Each row is a point on a landscape with many valleys, with its height.
A ball rolls from a point to the lowest of its 2 nearest points, and stops where none of them is lower. Distance is the straight distance between rows; heights are no part of it.
q364 h=669: [  9   7   9  -7  13 -29   8   3  24 -31 -17  -5 -26  10   2 -14 -18 -19
 -33  -4  -8  -1   2]
q260 h=686: [ 11   6 -13  33  -1  35  -5  29 -33  11  -5 -36   0 -11  11 -18  24   9
   9   5  35 -29   5]
q639 h=842: [  4  40   5  20   4  46  19  20 -15  -5  -2  -8  59  13  12  12 -21   5
   9  10  25   3   1]
q127 h=295: [-20 -17 -11  -9   1 -12 -10 -33   6  30  28  25 -29  -3 -25  20  24  16
   6   5 -17  29 -19]
q244 h=850: [  2 -18  -8  -6   3  11 -18  -3   1   0 -13  -4 -46  -7   8 -13  41   5
  17 -10 -14 -29  15]
q665 h=907: [  1  13   0  14  -7   2  21   2  -2  -8  13   4  12   7   6   7 -20   7
 -15   6  15  24  -6]
q496 h=517: [-17  11  -7 -19  21 -51  -2 -20  28 -11 -12  -5  -6  27 -26   8 -35 -18
 -38  19 -22  21 -10]
q353 h=537: [  3   8 -12  16  -5 -12  19   4   2 -22  11  -1 -35  14   1   3 -19  -8
 -29  -3  12  14   2]
q478 h=843: [ -6  -2   0 -23  12 -15 -24  -3  44  -2 -35  -3 -71  13 -13  -9  33 -20
  13   9 -21 -34  22]
q209 h=827: [ 10 -22  30  -5 -21  -3  17  -1 -23  15  50   3  33 -33   5  -9  -9  -4
  16 -32  26 -13 -16]
q725 h=670: [-12  -4   7 -13   8 -29 -16  -6  28  -2 -13  -5 -46   5 -28 -18  26   2
  -5  15  -7 -10 -15]
q521 h=548: [ -3   1 -23  -7   5 -15   2 -12  22 -20   1   6 -75  20  -6  16  -5 -27
 -15 -11 -17  -3  22]
q599 h=421: [ 12 -28  21 -38  13 -34   0 -15  41 -20  15  26 -38 -11   0 -10 -10  -4
 -24 -35 -24 -11  -1]
q631 h=306: [ -1  12  38  -9  -7 -14   7   6  -2  -6 -11  -1  87  -7  -5 -17 -27   1
  -1  20  12   3 -25]
q640 h=860: [ 12  34  17  16  -4  26  30  20  -7 -24   9  -3  59  12  16   3 -40  -5
  -5  -3  33   0   0]
q694 h=857: [  8  -4  38  17 -10  16   8  17 -39  53  37 -25  59 -39 -16   2   2  -8
  47 -31  40 -20 -16]
q379 h=399: [ 10  20  -3  17   4   4   6  16   1 -28 -30 -11  11  15  12  -9 -18  -5
 -22  15   9  -1   9]
q306 h=912: [ -2 -11 -16  -1  -7  32   6  -8 -15  46  51  33  -5 -19  21  37   9   9
  34 -33   8  37  -2]
q669 h=443: [  8  34 -19  27   9  -2  12  15   6 -36 -28 -15 -10  35   5   8 -29 -19
 -32  19  12   8  15]
q650 h=289: [  4  19 -21  20  11  29 -16  13  -6 -13 -49 -14  11  14  10   1   6   4
   7  30  -8 -11  21]
q831 h=703: [  0 -23 -20 -11  -2  11  -4 -23   9  -4   8  28 -44   2  16  24   9   2
   8 -21 -41   5  20]
q77 h=895: [  0  -7 -14  13  -5  38  -3   6 -23  47  32   8  -3 -16  20  23  23  11
  31 -21  17  19  -6]
q853 h=799: [  8 -28  -2 -14   0  13 -14  -7  -6  -4 -10   4  -7 -10  20  -7  22   4
  16 -24 -25 -31  20]
q975 h=787: [  7  -3 -17  27 -19   8  29  10 -17  -3  54   5 -52  -6  12   3   1   1
 -15 -23  43  13  -4]
q241 h=599: [ -8   7 -34  14  -7  -4  14  -5  -2 -10  20   6 -54  21  -4  24 -13 -11
 -19  -6   0  18  13]
q256 h=226: [ -6  19  10   2 -13 -15  33  -7  -2  20  59  18  18 -18 -16  13 -30  10
  -6   6  34  50 -24]
q949 h=271: [ 13 -39  30 -27 -11 -21  11 -11   7 -14  41  17  -4 -30   7 -26  -9  -1
 -12 -44   5 -23  -9]
q947 h=730: [ 14 -11   0  -8  -8  24   8   2 -11 -18  -5  20  30   1  34  16 -21 -10
   5 -30 -21 -19  28]
q626 h=846: [ 11 -17  24   6 -17  17   3   4 -33  43  44 -10  37 -35   4   3   4  -3
  37 -35  30 -13 -11]
q535 h=735: [ -5 -20 -18  -8  -3  22 -12 -23  -3  16   6  27 -17  -4  15  27  21  10
  22 -12 -35  14   9]
q977 h=301: [ -1   4  18  -7 -16  -3  24  -5  -7  19  53  25  29 -26   3  11 -19   8
  13  -7  21  32 -23]
q47 h=207: [-14  -6 -23  13  -2  16 -19 -10 -13  27   0   4 -37   4  -8  17  40  10
  19  15  -9  15  -8]
q895 h=420: [  0  -4  12  -4   6   5 -21  12  -9  -1 -43 -17  58  -8  -2 -26  10   9
   8  20  -9 -25   1]
q27 h=761: [-10 -11  -8  -7   1  12 -14 -14  -2  15 -13  15   8   1   5  15  18  13
  16  11 -31  14   0]
q971 h=762: [  9 -25   1 -14 -10  17  -1  -9  -8  -5   5  19  14 -11  26   6  -1  -1
   9 -28 -23 -14  16]
q530 h=657: [  6   2 -16  21   7  38 -20  22 -27  12 -29 -36  13 -10   5 -19  31  12
  17  17   9 -35  14]
q973 h=165: [ 20 -16  16  -2  -3 -14   5  15  -4 -26  -1 -25 -10 -14  10 -46   6  -4
 -19 -30  18 -42  12]
q102 h=246: [ 10 -11  22 -12   3 -29   0   7  15 -23  -3 -12 -22 -10   0 -42   7  -2
 -21 -14  10 -24  -9]
q228 h=355: [ -4  12  26  -4   2   4  -8  10  -7   1 -35  -9  89  -4  -7 -18 -10   9
   7  30   0  -9 -14]
q575 h=868: [ -1  -3  28   3  -4  16   0  11 -32  60  31  -5  68 -36 -11  20  -2  -6
  68 -29  23  -3 -19]
q425 h=849: [ -4  -1 -33  24 -16   8  14   2 -17   4  47  10 -76   6  -4  17  12  -7
 -13 -15  24  16   0]
q764 h=877: [ -3  -6  14  -2  -1  35  -7   4 -26  54  22   5  61 -24   8  28   6  -3
  59 -23   8   5 -12]
q533 h=252: [-24  11   6   2   4 -39 -20  -4  12   6 -19 -22 -18  12 -48 -22  21   4
 -10  43   9  11 -34]
q179 h=716: [  6   0  -8  29 -10  20   9  19 -26  11  18 -21 -19 -10  12 -14  18  11
   0  -3  41 -10  -9]
q62 h=204: [-10  -3  13  -6  -8 -11   4 -15   2  14  14  14  30  -9  -7   2  -7  16
   3  14  -2  32 -21]
q858 h=348: [ 12  18  -4  12   8  24  -4  18  -4 -25 -41  -9  42  13  19  -2 -14   0
  -4  16  -7 -15  21]
q543 h=384: [ 12  -5  30 -28  21 -45 -10  12  38 -18 -21 -16 -25  -4  -4 -51  15  -8
 -19  -8  -1 -36  -1]
q645 h=361: [-20 -13 -23 -11   0 -17 -13 -27  15   8  19  15 -55  13 -27  23  18   2
  -1   1 -22  11  -3]
q380 h=530: [ -1   4  -2  -1  16   9 -30  19  -5  -4 -63 -29  31  -7  -7 -37  27   9
  10  36 -11 -33  10]
q184 h=257: [-13 -17 -10   2  -1   8 -15 -20  -7  42  21  19 -17  -9  -6  19  33  17
  20   4 -10  29 -19]
q411 h=223: [-14  29 -15  20   8  -3 -14   6  -1  -2 -46 -17  16  25 -22   6  -4   5
  -7  53  -3  19  -5]
q459 h=440: [-11   7  20  -9  15 -42 -16   2  22  -7 -35 -20  -2   4 -31 -37  11   4
 -16  34  -2   0 -26]
q463 h=824: [  5  30 -12  18   1  34  13   9  -8  -9  -9   5  35  22  17  25 -21   7
   2  11   2  15  12]
q683 h=489: [ 13  23 -19  24   0  -7  23  14   2 -40  -1 -10 -38  24  11   6 -34 -22
 -39  -3  21   7  16]
q714 h=294: [ -8  18  -1  13   5   8 -11   9  -7   5 -36 -17  31   5 -10  -9   8  16
   4  42   1   8 -12]
q202 h=267: [-17   8  -3  -2  -6 -21  16 -20   3  18  37  18  12  -1 -22  18 -20  13
 -11  15   6  47 -18]
q336 h=451: [-16   8  -6  -9  10 -34   1 -23  18  -4 -11   6  22  22 -21  14 -31   0
 -23  23 -23  35  -7]
q494 h=575: [ -3 -11  14 -18  11 -35  -3 -11  30 -11   3   4 -27  -1 -17 -18   1   1
 -19  -2 -10   1 -17]
q532 h=800: [  7 -11  30  -8 -17  -5  15   2 -13  -3  25   8  52 -20   9 -10 -22  -4
   4 -16  15  -8 -13]
q154 h=768: [  9  -7  16  -9 -12   9  15   1  -7 -12   7  15  49  -6  21   3 -26  -5
   3 -19  -3 -10   4]
q866 h=614: [ 10   2  -9  11  14  26 -22  22 -15  -5 -50 -33  31  -6   2 -26  19   5
  11  19  -5 -43  27]
q946 h=596: [ 14  -4   0   0  -1  -7  14   5   6 -27  -2   1 -22   1  18  -9 -16  -8
 -21 -17   1  -5   9]
q269 h=571: [  1   8  26 -23  25 -46 -14   9  37 -13 -41 -18 -17   6 -17 -41  13 -14
 -20  19 -10 -20  -4]
q428 h=334: [ 12 -38  26 -36   0 -24  12 -17  21 -23  32  34 -14 -23  10 -14 -21  -4
 -18 -43 -15  -8  -5]
q55 h=145: [-21  17 -12  11   0 -20  -4  -7   2   7 -14 -12   5  21 -31   5  -2   7
 -12  40   0  28 -18]
q400 h=360: [  4  10   4   6 -14  20  30   5 -16  14  50  14  14 -15  16  16 -15   5
   9 -19  30  24 -10]
q337 h=634: [  1  -6 -34  -1   0   5   3 -15  11 -19   4  16 -65  17  13  29  -4 -15
  -6 -19 -29   4  34]
q961 h=880: [ 11  29  11  14  -5   3  32  13   2 -27   9   0  38  13   8   1 -45  -3
 -24   6  29  18  -6]
q270 h=219: [ 16 -33  23 -12  -8 -13   5  -1  -4 -12  21  -7  -8 -22   7 -36   8   1
  -8 -41  10 -37   2]
q384 h=593: [ -1  14   3 -14  19 -51   7  -7  27 -24  -6  -9 -27  19 -16  -3 -33 -27
 -50   4 -10  11  -5]
q218 h=784: [ -9  -2 -18  -7  -1  18  -7 -21   1   8 -17  25  13  15  12  39  -3   8
  13   6 -45  26  17]
q811 h=140: [-21  13 -33  22  -7   7 -11  -4 -16  22   4  -7 -36  19 -22  22  22   3
   5  25   2  24  -5]
q392 h=494: [  4 -30  25 -36   8 -34  -6 -16  33 -11  17  20 -28 -16 -10 -22  12   9
 -13 -22 -13 -16 -16]
q955 h=444: [-16  -5 -30 -12  -1 -16 -10 -17  21  -3  22   7 -87  20 -30  24  12 -18
  -4  -5 -12  -1   7]
q446 h=431: [  1  -3 -35   6   5  37 -21  -1 -10   1 -35   0 -37   5  22  15  32   1
  27   7 -28 -16  34]
q90 h=404: [ -9  14   6  -4   2 -16   1 -10   9  -4 -22   3  42  15 -11   8 -23   9
 -12  31 -14  30  -9]
q799 h=362: [ -5   7 -23   7  10  20 -21   1  -2  -3 -48  -6 -15   9   5   4  21   2
  14  26 -27  -8  21]
q443 h=260: [ -6   8  28  -9 -10  -8  11  -4  -1   4   5  11  66  -9  -2   0 -23   9
   4  19   5  21 -22]
q818 h=660: [ 16  -7   3   3   2  18 -12  18 -17 -13 -32 -22  35  -5  13 -21   5  -2
   4  -6  -4 -44  29]
q606 h=747: [ 14  -4  -6  21 -18  19  23  13 -25   3  41  -7 -23 -11  22  -4   3   6
  -5 -25  38  -3  -1]
q605 h=56: [-20  18 -24  18  -4 -11  -8   1  -4   1  -9 -16 -32  24 -26   9   7  -5
 -12  29   6  16  -7]
q406 h=884: [ -4 -12  -3   4  -2  44 -12   7 -25  63  27   5  30 -22  13  29  19   8
  56 -26  16  18  -9]
q809 h=693: [ 20  -8   4   1  -6  17   3  14 -16 -23 -17  -5  35   0  25  -9 -11 -11
  -4 -25  -4 -38  30]
q458 h=909: [  1 -11  -6 -15   6  -5 -11  -4  24 -13 -15   3 -68   4   4  -9  28 -11
   6 -11 -15 -28  16]
q19 h=358: [ -2  15  13   1   4  -5  -4   5   5 -10 -35  -6  54   8  -3 -10 -13  10
 -10  32  -3  10 -12]
q585 h=765: [-10   1  10 -26  13 -40 -26  -8  52   4 -27  -6 -59  13 -32 -13  32 -15
   1  19 -16 -27   1]
q852 h=803: [ -3  14 -24  10  -3  28   9  -9  -4  -1  -9  17  11  19  18  37 -11   4
   3   5 -22  22  22]

Where does a ball stop that starts at each point below?
q458 | q973
q241 | q650
q384 | q605
q975 | q62
q665 | q650
q337 | q605
q961 | q605
q809 | q62
q946 | q650

Call two points neighbours if one is among the 2 nearest of the other. Go from one point of each pair to the other, from neighbour to neighbour, staying as low as possible. Name the highest point that can't be avoided.
q605 / q973 | q269
q605 / q62 | q19
q62 / q256 | q202
